A landscape with many valleys, sampled at points; each row gives a point and its height.
A ball rolls from a point to whichever of its 5 nearest points has the largest drop for the distance, and stops where none of them is lower. Distance is the straight distance between rows; heights are no part of it.
z_929: [143 123 161 164 134 116 156  97 106 114 126 144  92 126 133 107 136 106
 116 139 134  92 158 109 133 119 119 144 130 137 130 164  95 113 141 119
 153 138 136 149 136 121 143 118 119 141 108 130 149 144 142 141]  h=596
z_551: [153 114 144 153 106 122 169 121 121 104 134 139 129 116 150 119 147 104
 125 117 128  87 116  99 124 138 138 150 133 113 131 132 107 148 102 113
 150 110 123 131 126 105 153 116 123 106 136 161 132 148 123 116]  h=83
z_776: [124 153 137 122 170 177  91 108 141 144 116 112  10 206 128  81 150 143
 124 154 149 153 162 139 114 100 168 147 126 184 166 131  84  80 214 160
  66 159 140 100 140 144 127 151 118 187  82  86 121 160  85 164]  h=812
z_6: [122  64 118 140 109 229  67 140 168 142 155 128 154 164 167 136 156 179
 152 131 108 196  97 148 124 139 190 110  66 134 131 137  87 107 136 144
  82 106  84  55 139 123 166 207  64  97 101 126  84  74  89 132]  h=292
z_392: [145 163 128 150 124  60 203 129 108  91  98 120 112 111  97 136  90 103
 109 119 136  74 137 125 160 122  94 112 168  76 130 122 139 135 114 136
 157 117 145 165 115 128 111  86 168 121 166 165 129 162 138 138]  h=338
z_335: [134 150 130 151 139  95 164 105 107 125  96 125  38 152 123  93 119 107
 105 145 157 117 166 130 117 107 110 159 142 157 161 149 110 133 191 132
 131 144 151 122 145 134 114 109 142 175  79  95 160 184 122 148]  h=420
z_808: [118  75 112 126 101 156 113 158 129 148 168 139 207 104 173 168 140 161
 160 123  94 170 110 103 107 146 151 110  81 143 110 131 122 139  80 119
 140 114 110 111 146 116 142 165  60 118 144 150  95  69 118  98]  h=321
z_788: [134 127 121 139 158 148  82 120 143 144 139 149  60 188 136 102 125 163
 149 150 122 170 149 141 171 129 187 128 128 132 140 139 108  95 161 160
  78 129 135 107 134 134 136 148  98 155  92  83 126 107 137 133]  h=652
z_579: [125  76 142 140 108 159 137 125 145  88 147 146 111 110 157 116 135 100
 122 127 125 110 125  80 105 168 136 151 123 124 110 137  83 150 129 114
 151 122 117 136 138 113 129 126 107 119 113 139 126 141 133 138]  h=452
z_906: [122 178 136 107 183 127  95 162 139 161 119 125 186 105  94 111  71 136
 117 157 118 152 108 173 155 133 101  90  92 129  95 103 195 154 121 156
 103 140 139 133 112 140 108 127 143 146 150  65 134  95 147 113]  h=411
z_624: [123 167 126 124 169 102 135 161 126 136 132 105 209  91 119 154  74 107
  96 149 104 128 132 172 152 136 108  77  98  83  98  67 215 165  94  95
 124 132 148 151  81 135 115 118 177 110 173 129 142 115 128 117]  h=597
z_277: [134 129 112 127 159 173  78 124 144 134 127 124  85 159 128 109 135 168
 147 133 115 143 145 133 142 105 161 121 103 143 111 138 102 112 146 161
 102 127 108 117 121 126 138 156  84 142 108  91 119 118 138 149]  h=481
z_159: [141 144 129 137 162 125 101 108 116 155 105 106  39 176 114  78 127 128
 112 161 144 149 161 134 105 110 145 158 149 170 132 133 101  98 190 171
  81 146 137 121 147 130 129 133 112 161  63  80 126 151 109 151]  h=585
z_390: [105  79 118 126  84 176  65 145 131 140 161 155 194 126 157 142 122 188
 175 118  91 194 120 125 106 130 175 103  63 159 126 119 145 119 104 144
 123 123 101 101 144 146 156 199  86 109 129 123 107  76 114 111]  h=291
z_864: [137 166 149 167 104  57 241 119 102 124  72  88  85 146  74  97  97  93
  96  95 151  63 169 119 145  98  55 144 211  90 149 152 135 138 167 160
 156 124 154 142 119 167  95  85 197 146 144 157 145 206 138 152]  h=234
z_394: [137 102 180 151 101 108 187 105 127  78  95 123  39 150 126 118 163 103
 101 122 148  61 152  86  81 132 117 192 183 136 160 161  42 111 184 118
 189 131 128 156 144 138 119 105 152 137 134 183 163 222 113 139]  h=366
z_950: [138  98 137 135 164 180  91 112 179 130 117 123  32 189 121  88 155 145
 124 114 130 165 143 119  87 127 173 168 122 179 160 151  67  86 177 148
  79 154 106 126 142 145 119 142  93 148  91 100 115 162  79 160]  h=576
z_495: [150 159 115 141 148  56 197 137 112 106  77  93 175 138  95 157  84  99
  86 107 136  57 140 158 161  88  65  97 190  61 112 105 147 150 107 143
 164 123 134 171  96 152 100  74 171 113 187 158 121 156 150 142]  h=415
z_243: [128 109 124 124 182 178  78 103 163 146 111 122  28 207 133  99 144 170
 133 122 127 173 161 133 114 114 177 155 130 184 170 129  59  59 190 171
  60 144 125 107 131 133 135 163 102 163  59  98 117 146 107 164]  h=718
z_805: [141 128 131 148 133 102 136 119 121 124 154 122 166  97 128 124  87 112
 132 148 104 132 128 131 136 119 130 105 103 126 111 101 162 150 118 120
 140 127 138 141 116 105 134 113 127 116 150 126 131  95 148 123]  h=660
z_859: [118 142 118 131 142 149  82 127 108 139 141 147 150 139 140 120 106 156
 172 155 124 183 133 135 156 126 151  98  85 151 119 126 133 137 134 152
  90 121 115  97 105 107 131 157  94 114 121  92 107  68 149 128]  h=380
z_652: [115 145 115 133 143 136  62 147 128 159 142 141 175 127 142 132 104 162
 172 167 115 187 131 147 175 123 150  92  70 137 118 112 163 107 121 148
  86 116 126  92 118 118 150 149 119 120 149  87 117  68 157 130]  h=378
z_89: [130  89  93  93  77 112 174 132  96 108 130 132 194  84 131 176 168 113
 123  80 150  89 134 119  80 131 100 124 163  81 119 118 111 135  44  76
 164  99 111 168 137 129 126 107 140  92 169 191 119 135  99 112]  h=563
z_970: [147 115 130 132 120  87 183 104 106  99  86 134 109 117 137 135 139 102
 121  90 135  58 138  99 137 119  80 135 172  90 129 128 100 125 105 120
 173  96 129 175 110 137 124  72 161 113 158 206 127 162 130 125]  h=194
z_643: [104 223 123 108 147 138 131 126 136 170  97 119  55 164  63  64 108  99
  87 170 165 126 123 158 144  87  73 137 177 163 156 120 169 103 208 188
  80 163 167  70 126 157  87 119 207 180  83  32 127 135 142 146]  h=542
z_514: [164 118 124 131  97  88 179 114 103  86 120 124 159  93 132 161 144  92
 120  92 148  62 116 106 124 122 108 132 153  69 131 101 139 146 101 104
 174 108 122 174 122 129 126  88 145 111 173 204 107 133 124 127]  h=354
z_161: [107  68 123  99  90 196 113 145 157 123 173 130 141 120 165 128 158 141
 149  94 118 149 109  90  93 163 170 144  87 154 158 151  87 141 124 110
 129 131  97 106 129 146 153 181  66 110 112 111 124 110 109 113]  h=462
z_682: [123 169 150 150 120  75 158 113 105 112 121 123 116  91 124 110 111 114
 112 127 144 111 138 136 140 107  99 140 124 121 115 150 151 143 147 128
 141 138 149 163 124 123 125  91 141 129 132 145 114 130 156 140]  h=463
z_492: [122  70 125 111  78 148 118 154 120 126 166 159 203  93 150 175 155 143
 160  80  93 152  92  96  68 152 150 122 100 131 116 129 143 139  81 110
 138 127 134 128 158 109 135 190  86 100 133 151 107  89  91  88]  h=329
z_455: [145 141 141 163 134 116 149 114 111 135 124 124  63 123 108  96 123 115
 126 147 135 122 139 119 142 121 123 148 139 144 128 170 135 129 159 138
 136 126 150 136 143 112 123 103 121 142 106 101 151 152 161 152]  h=629
z_310: [151 126 136 158 113 129 135  94 117 109 129 140  55 171 121  91 145 114
 124 150 134 128 155 111 116 131 141 146 142 147 127 153 103 118 169 127
 128 142 128 145 138 117 134 122 103 162  93 102 160 170 119 138]  h=476
z_440: [115  74 131  74  48 142 150 138 119 118 154 122 164  90 138 199 176 120
 135  62 145  91  85 114  88 170 122 154 159 103 130 125  88 130  71  50
 175  79 120 136 128 118 125 127 114  97 154 201 122 150 108 103]  h=454
z_450: [126  83 126  85  51 104 146 128 137 106 153 118 173  99 149 185 171 124
 136  78 153  72  88  85  93 174 107 160 180 111 137 138  86 134  83  62
 177  99 108 143 132 130 124 123 137  91 156 203 124 172 101 112]  h=429
z_628: [123 100 111 140 112 179  70 137 132 139 152 128 171 142 157 130 129 151
 161 116 106 166 114 132 135 129 167 116  75 135 123 123 134 113  86 136
 111 106 108  87 127 112 146 186  91 124 138 100  97  64 130 121]  h=272
z_444: [ 94 176 109 111 169 145  63 133 139 154 139 141 182 126 113 121  91 168
 151 159 116 172 128 164 154 116 140  96  99 142 112 119 180  94 131 178
  98 119 118 109 109 116 130 122 132 126 128  68 117  61 164 124]  h=399
z_946: [132 135 117 134 132 129 104 126 103 121 151 145 135 115 140 114 106 145
 154 146 125 153 132 120 153 126 152 113  95 136 113 118 138 138 135 153
 113 141 133 121 123 108 149 139 112 143 122  96 129 103 147 140]  h=520
z_280: [122 178 117 120 176 157  72 121 119 159 115 148  93 168 109 130 115 172
 144 162 126 185 135 147 172 114 150 104 116 157 120 141 151 106 154 172
  74 133 129  80 111 117 134 122 115 139  92  68 126  91 155 132]  h=562
z_456: [118 128 115 137 124 107 102 144 118 127 159 133 199  87 151 149 105 142
 135 135 100 173 109 124 115 136 149 105  92 123 114  84 190 143  82 114
 128 142 130 148 140 114 139 123 128 114 158 144 119  79 122 126]  h=345
z_837: [136 167 144 139 142  71 162 154 106 112 114 103 187  82  92 133  87 104
 108 124 119  96 122 153 145 130  84  81 127  92  94  87 185 180 106 128
 132 137 150 168  95 116 114  83 166 111 152 129 127 118 161 116]  h=787
z_326: [146 156 129 141 125  73 182 133 111 106 105 116 141 109 109 115 101 105
 114 122 131  87 134 128 150 118 102 117 141 102 108 119 146 145 115 124
 152 132 138 166 119 126 128  82 165 114 153 154 129 122 137 147]  h=491
z_457: [143  93 127 114  80 109 155 135 116  95 138 135 153 118 156 160 160 106
 144  92 134  86 120 110 105 151 114 145 146  98 128 116 108 143  83  73
 160  97 127 158 134 117 136 136 122  96 157 191 120 124 126 102]  h=461
z_304: [130 186 145 159 122  87 164 105 116 124  96 128  64 132  98 103 105 108
  92 147 149 118 146 129 138 104  97 148 144 124 138 150 132 132 196 141
 119 130 176 156 134 120 112  93 171 168  95  97 159 160 153 114]  h=408
z_804: [142 165 108 135 173  92 143 182 138 166 132 104 226  63 117 165  94 135
  95 150  97 141 127 169 138 135 105 106 115  91  78  69 221 167  70  97
 111 133 153 140  92 145 108 133 165 118 171 146 136  95 133 107]  h=467
z_66: [165 144 137 155 128  89 174 114 100  96  95 116 108 122 104 146 113 101
 111 134 135  82 140 115 137 124 102 141 156  93 120 143 127 139 135 125
 155 133 148 152 113 114 132  75 154 137 146 163 136 152 138 129]  h=307
z_482: [110 181 117 106 176 120  69 189 142 167 132 118 210  77 107 144  70 136
 118 151  90 150 115 178 162 143 106  93  92 111  83  78 214 132  99 136
  97 149 134 135  96 151 126 140 135 126 145  78 153  90 162 116]  h=410
z_470: [148 135 113 136 126 111 158 128 112 100 131 131 159  90 147 145 127 106
 127 121 122  99 121 122 132 126 113 117 120  97 114 103 153 150  87  90
 151 136 130 176 133 104 133 116 151 103 167 167 103  94 150 134]  h=778
z_201: [146 111 150 159 116 126 167  96 132  98  96 103  36 162 136  81 153  97
 103 135 144 100 161 123 101 154 119 178 138 165 135 159  81  99 199 122
 129 148 133 152 142 138 116 126 138 161  94 124 161 205 104 159]  h=441
z_250: [149 148 144 158 122  83 170  94 103 101 110 130  98 129 102 109 128 114
 106 118 147  84 152 120 138 116  97 155 171 112 139 147 116 132 142 127
 172 118 147 151 130 121 110  85 164 129 133 167 145 147 155 128]  h=270
z_674: [118  72 147 120 159 215  63 128 168 143 131 130  77 168 158 116 164 177
 141 122 118 166 124 141 128 135 194 116  83 138 130 148  51 108 148 164
  66 123 101  81 116 155 150 186  69 126  90 126 103 112 107 160]  h=430
z_721: [112  77 140 115 165 180  83 112 183 135 132 121  52 200 144 110 158 172
 154 118 121 174 139 150 115 135 174 137  98 171 157 148  36  84 195 161
  69 152 108  94 115 144 150 166  61 132  81 112 106 154 110 161]  h=556
z_517: [125  78 154 117  92 160 130  93 166  99 146 124 103 125 139 135 186 114
 130 115 127  77 102  85 107 160 131 162 154 132 153 172  61 140 131  89
 177 122  97 129 132 132 144 118 111  99 114 147 139 190 127 129]  h=418
z_308: [128  69 169 141 123 126 169  94 165  80 119 110  68 143 148 123 163 104
 115 126 130  65 129  93  95 156 135 169 146 148 140 162  50 134 147  88
 162 130 110 150 139 130 127 125 116 121 113 150 144 202 112 135]  h=427
z_705: [123  80 159  95  75 124 148 119 142 104 142 132 129 103 141 166 190 104
 124  83 150  57 103  82 101 160 115 151 181 101 149 148  46 142 111  58
 187  98 109 132 114 131 128 115 133  94 136 186 128 173 118 113]  h=412
z_732: [138 166 120 146 144 123 124 112 104 132 122 130  51 159 100  77 114 123
 128 143 143 143 148 137 135 115 135 143 122 152 133 140 144 111 185 157
 118 149 153 119 147 119 111 114 110 158  91  72 140 134 133 144]  h=738
z_564: [126  82 154  99  81 138 132 139 145 114 169 140 137 108 158 151 169 104
 123  89 152  80  98  92 109 154 151 147 134 111 139 160  92 137 110  93
 158 108 126 132 142 115 153 136 125 105 136 170 118 141 124 111]  h=455
z_391: [119 201 160 137 157  92 132 130 115 129 101 135  99 132  83  93  98 132
 129 153 111 138 125 151 144 121  97 131 142 136 113 137 160 136 164 163
 133 148 162 133 132 128 109  95 162 147  98  86 165 132 177 130]  h=529
z_140: [114 152 106 130 166 111 101 176 127 150 139 126 213  78 132 151  94 133
 130 160 101 168 125 154 133 149 111  92  76 113  96  75 218 150  73 113
 107 149 144 135 118 133 129 135 152 109 173 111 115  95 141 122]  h=320
z_222: [144 135 155 163 115  68 207  98  95  97  79 124  71 152 106 115 106  97
 104 132 147  70 153 104 137 116  86 172 200 107 137 149 101 130 160 128
 168 108 133 153 121 143 102  87 167 153 130 168 148 182 134 133]  h=269
z_967: [130  92 108 115 106 121 129 166 103 143 139 122 206  78 160 154 124 143
 155  99 116 173  95  93  98 146 140 119  97 112 114 111 162 147  43  89
 143 130 114 143 141 104 140 147 109  92 166 176 113  85  98  77]  h=71
z_997: [143 152 122 145 129  71 184 128 108 101  99 104 165 112 122 154 102 105
 114 121 125  77 127 141 151  99  87  94 158  69 106 113 154 128  91 104
 165 126 123 148 106 140 127  74 165 115 182 175 119 136 143 134]  h=512
z_894: [121 164 131 143 155 107 112 118 126 143 150 125 129 124 113 110 112 120
 145 138 119 148 127 139 148 109 125  94 117 146 105 121 148 118 133 162
 134 146 158 131 140 115 139  99 129 115 113  90 143  97 153 148]  h=706
z_204: [109 175 127  96 176 148  95 101 125 178 110 134  11 193 118 102 148 146
 119 143 169 156 168 160 126 114 150 131 154 172 166 117 107  82 208 178
  65 160 158  73 120 142 138 153 151 196  59  79 117 144 114 147]  h=839
z_378: [111 113 148 122 169 172  95 104 157 140  91 135  16 215 138  89 155 170
 126 122 150 170 167 154 124 121 178 140 121 200 164 126  65  85 213 171
  31 144 131 104 144 141 113 173  76 185  75 108 133 169  97 154]  h=752
z_291: [162 134  90 119 102  90 168 125  97 110 106 111 206  87 115 168 125 109
 118 106 135  93 123 126 146 108 108 118 155  72 113  88 171 147  54  94
 159 117 110 176 121 132 115  91 183 114 187 195 124 132 116 117]  h=668
z_35: [129  92 110 130 141 190  77 131 147 127 141 141 111 183 149 127 127 157
 166 136 115 165 133 125 142 114 179 105  77 142 125 132  93 104 124 149
  87 133 113  87 123 124 154 169  73 124 104 112 114 104 125 147]  h=306
z_108: [154 128 100 131 140 101 168 143 117 130 121 119 229  87 136 176 129 118
 107 123 121 103 121 151 133 129 101  93 130 107  98  77 191 156  62  73
 142 123 126 171 100 128 115 116 189 100 175 169 119 113 105 115]  h=758
z_524: [140 161 127 154 132 107 121 116 128 119 132 128  98 132 126 101 125 113
 143 139 137 148 140 131 153 121 119 127 131 133 123 160 140 141 154 150
 120 138 150 129 130 124 122 126 128 147 101  88 147 126 154 139]  h=750
z_52: [135  92 151 138 120 173 135 115 155 115 130 121  55 157 149 101 152 116
 129 144 134 121 123  97 108 151 163 151 103 153 137 146  61 135 145 118
 140 127 124 137 148 142 141 139  63 122  89 113 131 176 102 145]  h=561
z_302: [122 122 122 120 112 136 150 122 107 123 147 136 147  90 154 155 129 125
 148 112 114 129 114  97 126 134 144 116 112 132 124 116 123 155  82  93
 140 134 142 137 123 103 134 134 112 115 145 152 119 110 141 113]  h=695
z_90: [127 116 100 136 125 100 146 139 107 127 135 128 189  73 132 158 121 126
 127 128 102 135 125 130 138 127 124 111 100 101  93  82 213 150  72  92
 148 128 119 147 137 113 136 123 146 100 163 175 111  83 105 111]  h=539
z_481: [144 125 140 145 114 139 136 123 130 125 157 135 129 100 148 111 125 110
 145 120 114 124 134 111 117 122 152 114 113 129 106 128 123 138 132 136
 132 122 133 123 139 113 167 136 103 117 123 120 115 102 154 122]  h=703
z_171: [127  87 143 116 139 164 116  92 177 109 108 108  25 183 135  88 159 116
 118  95 140 115 155 107  75 123 153 165 117 213 163 154  52 109 196 130
 125 144 111 138 158 158 120 145  92 152  87 106 119 215  93 166]  h=230
z_465: [131  98 161 107  98 130 167 101 145  86 140 127 116 106 137 129 158 103
 125 102 129  67 121  86  98 157 118 149 168 108 135 140  66 138 116  87
 175 114 111 147 134 134 132 104 117 105 130 187 132 174 124 124]  h=414
z_617: [141 118 133 152 139 147 127 105 130 134 114 109  27 181 138  90 148 112
 105 138 137 133 164 110  94 135 140 164 135 172 125 160  88  99 175 130
 103 133 127 125 148 130 115 139 106 166  91  92 137 146 103 147]  h=90
z_890: [159 165 125 157 129  57 207 118 112 100  95 100 137 122  83 135  87 115
  90  98 147  77 157 144 157  75  69 117 196  76 137 125 148 144 130 148
 169 124 128 154 116 157  91  80 188 134 169 166 148 174 136 136]  h=332
z_142: [ 99 198 124  96 174 153 119 109 117 184 120 135  43 173  81  87 107 135
  87 182 174 152 146 156 144  94 107 125 160 152 166 133 153  77 203 181
  89 156 151  70 123 153 115 140 176 195  69  56 126 113 129 147]  h=743
z_179: [117  75 111 108 100 128 132 139 102 124 164 148 189 100 157 169 159 118
 134  85 127 130  93 110  86 150 141 130 112 120 123 118 150 155  79  80
 144  99 121 145 141 111 135 151 136  95 146 169 125 121 104  99]  h=416
z_153: [122 154 154 176 105  84 199  75  88 123  81 124  51 134 116  93 137  97
  73 127 139  98 159 139 116  97  94 169 158 131 165 162 110 120 191 132
 140 125 158 134 138 142 110 103 172 163 122 144 161 185 131 129]  h=323
z_606: [126 145 107 118 157 133  74 158 139 154 123 130 195 102 144 124  74 143
 158 146 106 164 129 161 161 137 128  83  90 130 109  90 210 137  97 136
  95 140 128 113 125 131 126 147 118 118 175  95 136  78 155 112]  h=299
z_714: [102 187 117 102 179 129  83 152 139 161 118 144 145 140  85 101  96 159
 116 159 108 156 126 161 180 117 110 103 114 141 125 120 174 122 142 192
  97 141 134 103 130 132 108 118 145 130 134  56 139  93 175 124]  h=275
z_710: [136  77 139 118  80 165 124 120 151 100 147 135 111 116 155 139 180 110
 129 100 115 100  98  88 103 160 145 156 126 133 144 141  74 153 116  77
 161 124 111 128 137 120 144 131 107 118 120 114 133 157 115 124]  h=446
z_928: [120 111 111 129 148 182  81 131 122 153 152 150 122 164 140 131 117 154
 158 166 134 176 131 146 156 109 179 105  93 138 122 130 121 122 131 159
  89 123 114 100 119 106 147 169  90 132 102  98 114  91 150 149]  h=407
z_16: [129 150 114 129 150 127  98 154 142 142 132 119 169 108 112 108 103 137
 155 153 114 163 127 137 165 112 119  88  96 133 100 106 195 138 122 145
 112 137 128 116 110 123 124 115 131 140 150  94 123  99 156 123]  h=406
z_430: [141 111 119 128 130 159 103 122 137 157 147 147 107 142 150 122 137 138
 149 131 115 146 114 123 143 125 167 140  97 152 117 133 117 109 133 143
 124 116 118 116 133 112 159 142  91 139 121  92 100 100 136 146]  h=484
z_7: [126 178 125 138 151 118 118 106 101 154 124 111  57 159  93  80 115 116
 113 155 157 153 162 140 137 116 136 144 161 151 157 148 134 130 187 155
 111 139 164 108 128 137 125 114 132 182  69  69 147 151 135 145]  h=606
z_728: [123 211 136 127 164  98 119 152 136 135 123 126 159 103  91 113  69 125
 106 149 113 125 118 169 152 115  85 108 126 125 109 116 193 142 139 176
 108 135 151 143 108 120 110  95 166 129 122  74 144 121 181 130]  h=514
z_979: [118  85 170 124  90 114 160 100 137  83 112 133  72 124 141 148 172 110
 110 109 142  48 129  72  99 145 109 173 175 121 160 153  32 137 129  89
 188 120 116 144 127 157 126  96 139 103 130 177 150 205 117 132]  h=396
z_958: [126  80 124 131 121 189  96 130 170 124 155 123  95 157 145 110 163 133
 140 119 125 141 130 107 113 120 169 131 109 156 147 160  60 136 138 136
 125 139 123 113 144 119 154 165  64 121 113  94 123 129 110 140]  h=451
z_23: [115 174 127 108 184 137  73 129 132 166 136 144 132 158 103 109  92 147
 153 174 120 172 138 160 184 109 145 106 119 150 126 121 148 100 135 184
 107 125 129 100 121 119 130 119 119 147 116  85 109  76 172 112]  h=428
z_886: [131  99 158 145 107 133 155  99 152  97 113 100  35 150 128 104 160  94
 111 105 137  94 132  93  90 137 128 177 159 163 163 164  59 121 172 110
 166 138 111 157 158 124 105 101 121 140  99 165 162 221 107 130]  h=413
z_553: [106  64 124 109 102 212  98 120 150 132 160 139 121 150 168 131 169 147
 143 115 114 155 107 113 122 130 178 129 106 154 145 140  74 123 126 147
 125 134  98  87 130 138 148 174  69 117 137 124 105 107 112 131]  h=324
z_239: [124 185 123 125 175 118 117 113 107 160 136 140  75 169  94  93 107 144
 106 162 138 168 130 148 144  98 120 131 149 167 143 154 178 107 182 188
 103 134 146 103 134 131 114 112 152 176  79  49 139 109 157 153]  h=714
z_218: [ 98 169 110 103 169 165  43 149 139 182 107 146 214 129 103 134  88 173
 165 159 116 207 117 181 195 135 141  83  70 139 113 100 180 100 131 163
  73 122 121  88 104 136 130 146 136 106 144  55 104  41 156 111]  h=322
z_400: [129 103 108 110 110 103 157 137  97 112 136 124 205  62 146 186 136 113
 124 108 141 123 101 121 110 126 103 116 127 117 123  97 158 150  43  76
 163 127 114 174 133 122 116 129 144 116 176 199 118 117  99 106]  h=74
z_393: [111  77 117  79  72 122 138 174 133 120 156 142 214  90 137 237 162 144
 138  55 131 121  94 114  63 164 120 149 143  99 103 157 114 141  65  46
 157 105 103 126 160 105 108 142  94  80 145 200 101 153  86  79]  h=495
z_658: [ 97 214 110 106 168 150  88 131 149 193 100 158  97 174  60  90  93 166
  99 176 140 167 114 178 153 114 114 107 164 144 142 132 177  91 178 218
  89 140 151  68 129 139 109 131 184 186  82  58 127  95 145 108]  h=497
z_421: [123  83 157 121  92 153 158 111 136  90 154 136 105 115 135 132 171 107
 122 114 127  69 112  86 107 155 144 161 129 121 141 155  79 159 132  84
 154 115 129 134 130 127 148 136  98  99 132 150 137 156 119 123]  h=394
z_811: [100 127  93 113 124 169  45 130 133 158 142 157 198 135 165 144 124 180
 174 153 116 221 108 157 138 116 188  96  58 135 130 110 147  91 104 141
  88 115 103  88 120 127 142 187 122  99 125 118 101  46 128 116]  h=379
z_217: [118 207 159 144 133 102 159 143 129 130  99 115 101 134  76  86  96 103
  93 151 154 126 113 160 138 118  63 123 173 154 144 159 176 131 183 171
 111 153 184 123 126 128 106 108 190 175 106  75 163 153 153 130]  h=152
z_286: [108 152 112 111 165 138  61 152 129 174 136 143 235  98 141 144  91 174
 163 181 104 204 132 172 160 121 152  90  74 134 119  84 180 126 107 146
  81 121 101  98 118 137 119 162 134 123 178  93 122  50 133 109]  h=388
z_755: [145 109 136 140 140 161  95 115 151 135 130 130  71 181 128  85 137 136
 145 133 123 150 144 122 116 120 163 154 126 145 130 151  59 122 152 161
 110 134 105 121 139 125 145 141  69 149  93  98 132 151 121 155]  h=604
z_854: [123 129  92 115 116 100 183 131  94 116 133 127 186  82 142 166 119 114
 124 117 146 115 129 140 135 131 106 108 108  85 117  92 162 155  63  74
 142 139 130 164 115 113 119 120 152  94 157 184 105 107 115 127]  h=667
z_353: [111  75 146 128  87 175 113 127 152 123 159 149 111 127 154 105 169 126
 153 106 134 124 105  89 101 161 154 147  98 136 140 147  75 133 133  95
 151 122 109 107 144 131 165 158  73  95 112 119 115 135 102 125]  h=482
z_819: [154 135  87 136 137  74 170 168 112 129 118  86 252  80 125 180 108 131
 107 139 100 120 121 170 136 124  74  81 152  80  93  76 224 183  32  70
 144 131 109 174  99 150 106 107 180  98 198 188 141 124  93 115]  h=713
z_233: [150 156  98 128 122  58 166 167 119 129 111  87 226  95 125 167  99 101
  98 109 108  84 117 177 167 128  72  95 126  84 102  83 195 151  66  85
 153 130 118 166 112 157 108  82 186 105 189 188 135 137 101 120]  h=855
z_661: [112 202 118 113 151 125 120 125 128 150 114 123  81 145  81 100  92 131
  98 173 159 144 131 155 139 113  90 141 153 156 140 141 157 114 198 175
 118 148 164 103 138 149 105 124 160 168  84  52 150 126 158 134]  h=533
z_688: [128 171 153 153 134  79 198 124 112 143  83 106  93 130  87  93 113 106
  89 130 157 105 142 137 144 102  65 134 169 105 131 154 155 128 173 163
 126 132 162 132 132 107 111  94 200 154 107 131 158 160 142 141]  h=357
z_86: [143 102 140  93  75 127 160 121 124  89 137 127 139 115 144 162 178  87
 135 101 154  50 100  93 114 144 119 143 170  91 145 136  70 132  85  76
 176 101 112 149 127 110 137 115 143  96 144 198 125 153 106 130]  h=424
z_467: [145  70 112  97  72 136 140 135 140 109 164 136 152 102 156 161 162 108
 131 103 134 100  94 107  79 175 147 149 117 114 128 127 116 142 114  85
 153 122 119 131 133 112 147 146  99 109 145 163 106 116 122 111]  h=538
z_58: [112 103 106 140 126 137  71 151 117 145 142 138 222  95 144 143 133 151
 171 146  95 207 127 132 144 124 142  97  69 130 123 114 174 120  77 142
 124 131 117  96 136 109 157 188 103 127 157 127 104  66 121 107]  h=296
z_750: [118 177 136 135 154 108 129 164 123 121 140 127 187  83 102 123  83 116
 130 160 115 116 130 171 147 123  90  88 118  97  91  94 194 145  99 135
 125 153 164 127 120 126 112 101 150 131 151 105 144 105 169 110]  h=658
z_566: [147 112  67 116 106 103 152 156 106 131 119 113 224  83 145 196 145 118
 102 105 112 111 105 138 115 124 100 118 147  87 123 111 179 164  13  63
 163 106  97 170 143 124  97 104 163  86 179 213 134 133  66 109]  h=602
z_313: [136 119 135 147 140 138 116 121 123 123 135 139  92 143 140  97 108 123
 149 147 120 131 118 114 146 125 160 129 110 148 114 133 116 112 150 151
 116 131 142 121 135 115 138 132  94 138 106 100 141 127 142 141]  h=659
z_212: [ 89 197 119  91 195 143  44 149 174 169 105 164 165 157  83 122  86 173
 125 157 124 162 111 172 186 142 117  93 146 133 112 121 182 114 149 200
  80 142 122  82  91 143 123 125 149 150 123  63 136  77 166 112]  h=78
z_144: [126  76 109  97  77 126 146 157 107 127 160 128 223  81 155 223 165 143
 155  79 123 132  85 104  76 152 109 122 148  97 110 115 138 127  47  64
 160 105  99 152 146 113 112 146 125  87 142 215 126 127  83  83]  h=534
z_332: [149 135 151 158 101  80 189 100 102  98  90 117  61 141 116 112 149  92
  96 123 148  50 167  81 105 117  91 188 210 102 170 160  72 110 164 114
 196 106 111 144 140 165 106  93 155 142 153 196 162 215 117 135]  h=319
z_895: [119  73 114 137  98 192  88 144 154 149 163 149 155 170 168 133 142 146
 171 126 104 171 115 112 114 125 189 124  83 144 138 140 102 114 123 153
 100 120 116  80 132 113 155 179  80 115 108  94 109  69 118 133]  h=148
z_738: [107 132 119 143 138 121  94 152 121 141 165 130 201  76 141 137 108 139
 156 138  97 172 127 150 151 131 136  99  68 129 116  92 202 147  83 124
 128 130 138 134 132 122 137 149 121 120 157 110 116  67 150 115]  h=198
z_432: [147 110 151 138 103  89 175 107 115 103 101 134  86 133 135 121 139  98
 123 104 134  69 152  94 119 138 109 155 168  91 138 125  86 129 147 113
 173 118 119 151 123 128 118  89 144 116 149 185 149 177 137 131]  h=232
z_686: [123 108 139 131 184 168  85 105 159 152 126 138  51 213 140 102 138 165
 142 148 144 182 154 155 128 112 185 150 136 170 151 144  74  82 178 168
  67 149 134  87 116 133 145 167  92 162  87  94 123 121 118 140]  h=720
z_101: [103  64 138  82  57 135 118 155 147 119 175 136 201  86 156 207 180 153
 136  68 125 135  98  88  55 162 131 153 138 117 123 134 111 155  92  69
 135  80 112 117 162 129 138 138  97  95 133 173 116 118  93  86]  h=459

Call two points neighbours if one is among the 5 nearest of the other. Go from one point of each pair to the other, from neighbour to neighbour, staying as low as possible. Name the highest point that can't be avoided.
z_895, z_970 | z_101
z_551, z_864 | z_465
z_970, z_864 | z_222
z_212, z_738 | z_218
z_967, z_738 | z_808
z_217, z_617 | z_886
z_895, z_738 | z_58
z_970, z_217 | z_688
